Points, in no order, along strands that fork, close into loops and pass close to each other.
In the rows, 128 means zero.
Two points are linked if the straight distance between their rows is under 103. Some points are linked to none.
koge: [132 125 104 129 150 114 132 142 127 112 106 175  94  94 123 128 182 182
 183 112 142]
Futin: [122 141 159  88  91 152 136 170 153 162 105 137 115 116 113  84 135 130
 159 160 123]
tufe: [171 139 217 135 143 132 168 127 107 139 144 121 120 182 147 123 178  91
 144 111 104]
davek: [132  92 192 102 120 163  96 102 116  93 178 135 147 128  87 150 134 130
 138  93 101]
nif: [121 124 182 126 115 166  73  84 124 201  92 132 114 123 103 117 157 135
 100 129 116]
Ves: [116  82 102 137 114 192 100 142 147 109 110  95 165 163 132 147 112 136
 131 108 127]
Ren: [147 133 187  80 124 151 101 105 112 137 147 148  91 117 105 106 142  95
 121 127 136]
Tif: [166 113 195 120 104 172 100 107 147 141 165 136 122 102  94 148 145 118
 136 142  39]
livu: [161 111  97 143 132 173  76  88 113 141 127 170  99 115 110 133 155 203
 160 101 139]
nabet: [ 99 120 103 202 143 164 140 145 154 116 141 122 140  89  98 177 140 111
 157 100  90]
Fode: [139 123 178 166 145 138 159 114 115  62 188  82 114 138 107 150 142  58
 106 111  86]
lilap: [207 162 186 106 142 124 133 102  79 163 172 147  77 142 110  76 158 107
 117 154 116]
Lari: [121  99 152 128 186 140 143 118 128  96 148 141 119  94 144 171 153  89
 146  98 106]
mur: [145 142 209 114 137 117 155 119  99 152 139 128 111 188 110  81 193 130
 123 124 128]
bulav: [132 130 145 121 136 136 150 131 110 105 116 101 107 145 164 102  80  76
 101 114 162]
Sonoz: [146 121  68  80  89  97  60 143 124 128  96 108 148 148  97 127 139 171
 108 195 178]
tivug: [124 147 186 112 135 147 108 110  90 164 124 160 161 160 108  93 122 112
  93 158 154]
buge: [116 173 145 134 133 124 212 136 128 140 173 122  99 140 119  73 132  92
 129 124 115]
Debi: [136 127  56 107 152 160 106 104 145 109 142 162 131 111 130 134 118 160
 127 124 123]
binor: [176 132 186 184 155 116 178 117  84 101 202  92 112 153 143 136 106  61
 114 104  83]
pobak: [119 101 101  87 106 166 105 124 142 116 120  94 178 167 164 163  80 120
 134 116 138]
zaluf: [118 114 158  79 123 157 150 102 131 126 140 141 123 155 104  89 153 167
 138 104 118]
raneg: [108 197  62  97  84  97 136 136 151 128  88  99 128 157 137 118 103 133
  97 155 154]
tinov: [139 122 132 119 152 105 120 135 101 114 105 137 136 153 119  85 141 135
  71 181 161]
Mel: [ 94  69 147 188 134 136 159 133 134 120 149  70 125 136 141 125  83  76
  98 105 123]
Giba: [113 115  74  79 137 148 132 105 137 139 100 117 174 147 157 144 103 138
 152 147 164]
ged: [211 190 166 140 161 125 169 117  63 157 155 162 101 146 135  96 130  88
 129 126  99]
medem: [132 145 159 121 146 116 126 152 137 108 150 166 118 127 163 125 116 121
 104 116 107]
zosip: [126 128 191 134 143 109 170 153 102 117 146 109 104 121 171 118  98  69
 132 107 136]
Biluk: [ 65 115  96 161 135  90 134 176 126 127 101 114 146 128 142 130 120 158
 166  93 193]
fupo: [114  85 108 161  98 119 155 148 190 131 140  78 106 115 178 130  56  97
 124 114  94]
Pepi: [164 120 162 102 113  91  68  95 115 156  48 137  99 120 139 118 163 176
  91 168 129]
mezet: [ 97 141 143 168 105 143 169 125 153 137 104 104 151 119 164 152  74  74
 119 114 100]
Zuti: [ 85  97  40 165 148 156 164 114 133 140 103 103 133 116 126 129 119 136
 168 104 173]
Febe: [119  69 153 160 172 151 155 151 125 108 165  89 127 157 150 106 118 100
  94 124 124]
dozu: [152  93  73 132 128 204  92 120 145 122 136 145 115 116 106 130 147 169
 146 116 113]
pok: [144 143  36 159 138 140 118 123 122  90 116 146  98 121 162 163 125 174
 173  83 183]
gotu: [174 145 100  68 107  63 126 107 127 100  73 127 137 134 166 139 127 159
 104 187 136]
Bel: [120 148 128  92 120 146 125 112 117 115  83 123 131 163 153 104 108 103
 101 131 171]
logef: [140 121 198 111 120 160 143 100 108  78 180 111 126 143  88 133 150  91
 120 100  96]
Gogo: [111 132 170 143  92 167 153 121 139  97  88 107 154 123 124 162 104  82
 132 112  96]
fam: [109 121 169 130 125 173 131 146 143 136 154 134 154  96  93 144 139  78
 149 145 101]
sosov: [135 141  58  96  78  55 118 131 120 115  86 111 191 108 107 168 141 146
 120 182 176]
vul: [199 161 143 107 117 115 152 117  86 132  88 146 115 169 166  77  94 153
 101 158 125]
Susi: [106 127 202 134 118 137  69 107 124 203 136 135 111 122  87 128 184 154
 131  99 108]
senun: [189 176 159 133 144 117 176 123  67 142 117 158 124 156 157  82  94 121
 118 133 121]
tukik: [171 123 130  84 109  74  98 112 126 127  54 144 120  96 136 130 164 157
 118 192 137]
sufud: [ 76 105 126 144 135 130 123 175 124 141  97 139 161 123 130 141 126 148
 191 111 168]
tem: [ 84 137 114 137 143 100 182 153 151 117 148 117  95 122 123  84 140 130
 125 121 128]
tera: [159 109  94 136 144 108  45 119 115 138  82 156 106  98  98 133 179 178
 102 171 155]
zek: [114 111 165  79  98 166 116 101 135 117 158 152 143 126  99 125 122 160
 152  89 102]
Zusak: [129 122 167  94 132 134 161 126 122 133 119 128 106 169 101  70 178 153
 124 143 128]
lozam: [100 140 161 173 126 157 170 141 150 128 143 103 146 105  84 157 154  53
 143 140  77]
bot: [110 133 148 142 184  64 202 115 102 138 153 134 140 132 150  88 130 126
 103 165 138]
Nolus: [155  95 126 144 118 193  78 124 141 119 148 158 131  85  87 165 144 145
 159 113  76]
nuben: [190 128 194 126 147 159 123 112 133 154 183 157 115 133 131 121 162 109
 121 156  60]
lelap: [104 167 157 178 127 130 210 126 133 147 154 109 120 145 136 100 106  85
 108 109  95]
kom: [130 123 147  86 116 164  70 128 124  98 128 150  94 101 111 137 132  94
 118  97 141]
gab: [175 133  39  79 103  86  84 101 118 118  95 130 135 147 122 175 146 213
 142 158 152]
Taf: [ 85 144  83 179 152 158 125 126 146 129 148 151 152  96 112 154 118 108
 116  97 120]
deso: [ 89 119 154 100 106 143 139 168 141 147 119 134 159 131 121 105 121 138
 164 135 139]
zize: [119 112  61 161 154 144 118 126 146  86 121 125 105 101 165 172 114 134
 144  68 139]
keso: [168 137 218 103 116 141  93 104  96 198 170 136  96 123  97  85 144 109
 115 150 123]
Mibed: [147 132 110 109 143  67 143 158 128  91 141 136 109 115 172  88 104 152
  91 169 128]
revi: [123 175  89 118  90  75 178 126 130 111  69  99 127 138 132  89 121 127
  91 176 157]
gupe: [136 119 169 107 139 136  81  96 121 174  65 155 115 126 134 125 164 138
 109 147 140]
misis: [123 130 174 124 128 134  89 149 134 156 166 165 126 128  90 123 174 161
 142 114  96]
Dem: [ 96 153  15 118 106  42 124 142 136 144 124  78 130 130 137 177  89 149
 150 140 185]
Dubin: [138 150 199 126 105 182 108  92  94 146 131 144 159 145  97 122 105  77
  92 123 126]
Dob: [134  95  84 107  98  75 101 142 109 105  89 119 178 120  91 127 152 173
 130 184 180]
sab: [ 77 118  79 133 134  52 137 160 135 104 121 113 117 111 136 113 108 158
 141 111 183]
ded: [107 106  45 124 130 168 135 115 131 134 105 112 161 139 137 148 111 154
 176 115 171]
Zito: [150 135  96  87 119  72 118 141 136  94 140 164 129 100 121 101 133 187
 107 183 120]
bakup: [134 141 180 118 103 175 156 153 144 155 130 130 116 122 109 108 148  81
 145 144 100]
Lon: [ 89 130  87 123 134  74 170 142 133 110 115 126 137 115 116  94 139 173
 131 150 148]
Murik: [103 153 152 163 145 139 101 159 143 139 139 180 146 134 114 151 169 143
 117  96  92]
Bipo: [127  81 171 105 169 150 139 132 129 131 124 147 125 106 133 147 179 114
 178 119 120]
rekib: [117 157  67  92 107 107  68 138 125 148 104 125 172 163 114 147 122 155
 102 171 180]
refo: [145  90 141 144 111 173  81 106 113 164 134 150 119 126 100 135 159 217
 181  88 123]
Fibop: [147 145  37 101 117  80 112 135 132 106  96 127 133 141 152 167 131 204
 161 139 162]
peke: [103 162 104 154 120 172 117 108 148  96 152 148 150 124 102 146 110 111
  86  85  98]
Lupug: [ 85 182  45 100  93  77 130 140 161 137 113  87 122 156 158 149  82 139
 120 116 159]
pev: [128 176 180 189 124 138 203 130 133 144 164 108 133 140 114 132 150  60
 135 119  78]
Gagiv: [101 115 149 201 138 130 152 151 156 108 150  98 141  93 105 179 124  78
 134 131  59]
vas: [125 117 193 123 174 125 170 127 133 145 142 130 127 145 142 138 204  91
 160 128 112]
Pog: [ 96 119 180 139 129 106 152 144 132  87 161 105 105 102 145 143 100  66
 131  77 128]
Kuza: [ 93 103  73 125 130  56 133 157 169 125 151 110 104 100 176 123  68 149
 139 112 144]
kif: [ 95  89  61 158  94 137 135 133 186 139 139  57 140 127 148 168  55 109
 141 107 111]
kipu: [144 122 102 128 140 106 168 161 152 119 146 117  96 127 181  75  86 135
 106 160 105]
fumu: [164 136 188 103 140 105 103 137  78 144 138 151 131 150 107  75 137 132
  92 184 155]
funuf: [103  96 118 139 174 127 132 143 117 115 130 115 137 163 140  89 124 136
  82 137 156]
Seno: [ 93 153  52 130 138  92  95 138 123 148 117 141 188 119 127 150 114 160
 131 163 183]
zusar: [196 167 161 169 178 126 180 128  77 140 186 130  98 141 148 114 131  53
 122 121 106]
rorik: [104 164 155 164 118 152 134 122 151 107 168 152 152 142  94 146 141 129
 100  84  64]
vedu: [101 135 102 120 123 154  95 134 137 135  91 146 131 131  97 114 152 143
 122 120 161]
getis: [117  95 112 130 166 148 128 123 138  76 133 124 100  98 148 148 130 100
 126  75 131]
Pil: [147  98 156 113 102 176  77 138 161 157 131 152 119  85 106 150 141 135
 165 131  76]
Dobe: [142 142  80  73 115 114 102  98 139 121 130 170 136 111 113 106 127 184
 129 152 133]
buv: [105  87 114 140 129  96 155 161 168 119 163  99  91 113 178 105  76 120
 123 109 120]
Paz: [101  78 103 164 111 159 127 147 155  95 109  70 158 122 130 173  79 108
 144 107 114]
kob: [100 149  99 138 154  85 122 145 146 133  87 155 146 108 180 154 115 130
 130 125 143]
Novon: [157 104 158 213 153  95 162 141 110 166 166 113  96 116 174 121  54  49
 101 122 117]
Botun: [101 164  43 118 111  41 117 130 113 128 102 106 189 127 130 182 110 158
 130 168 188]
Miliz: [157 110  89 126 113 149  34  78 121 174 105 134  83 106 121 133 146 210
 134 105 137]
ludo: [123 133 173 124 104 183 106 103 125 117  98 133 162 133 114 156 105  79
 110 111 115]
fosef: [145 171  20 162 119 104 121 128 120 119  97 146 123 134 159 181 130 198
 174 126 177]

How many points has the smallest loop of links through each point below? Write 0 if it is on no loop.
bakup | 13
Sonoz | 6
Dobe | 0

A piece is all that can be reached along the links. How many separate loops has the piece of each point below (a circle has one, a figure eight two, a Y none), and how many tips (points with one link)?
Kuza | loops 1, tips 5
Febe | loops 0, tips 2
Seno | loops 1, tips 1
kom | loops 0, tips 3
Pog | loops 0, tips 2

Name the points in between on the shortest way along the links from the first point to the second, in order.
Nolus, Ves | dozu > Debi > Dobe > Zito > Mibed > kipu > buv > fupo > kif > Paz
peke, gotu | rorik > Murik > misis > Susi > nif > gupe > Pepi > tukik
tem, misis | buge > lelap > pev > lozam > Gagiv > nabet > Taf > peke > rorik > Murik
fam, kif | bakup > Futin > deso > sufud > Biluk > sab > Kuza > buv > fupo
binor, getis | Fode > logef > davek > zek > zaluf > Zusak > mur > tufe > vas > Bipo > Lari
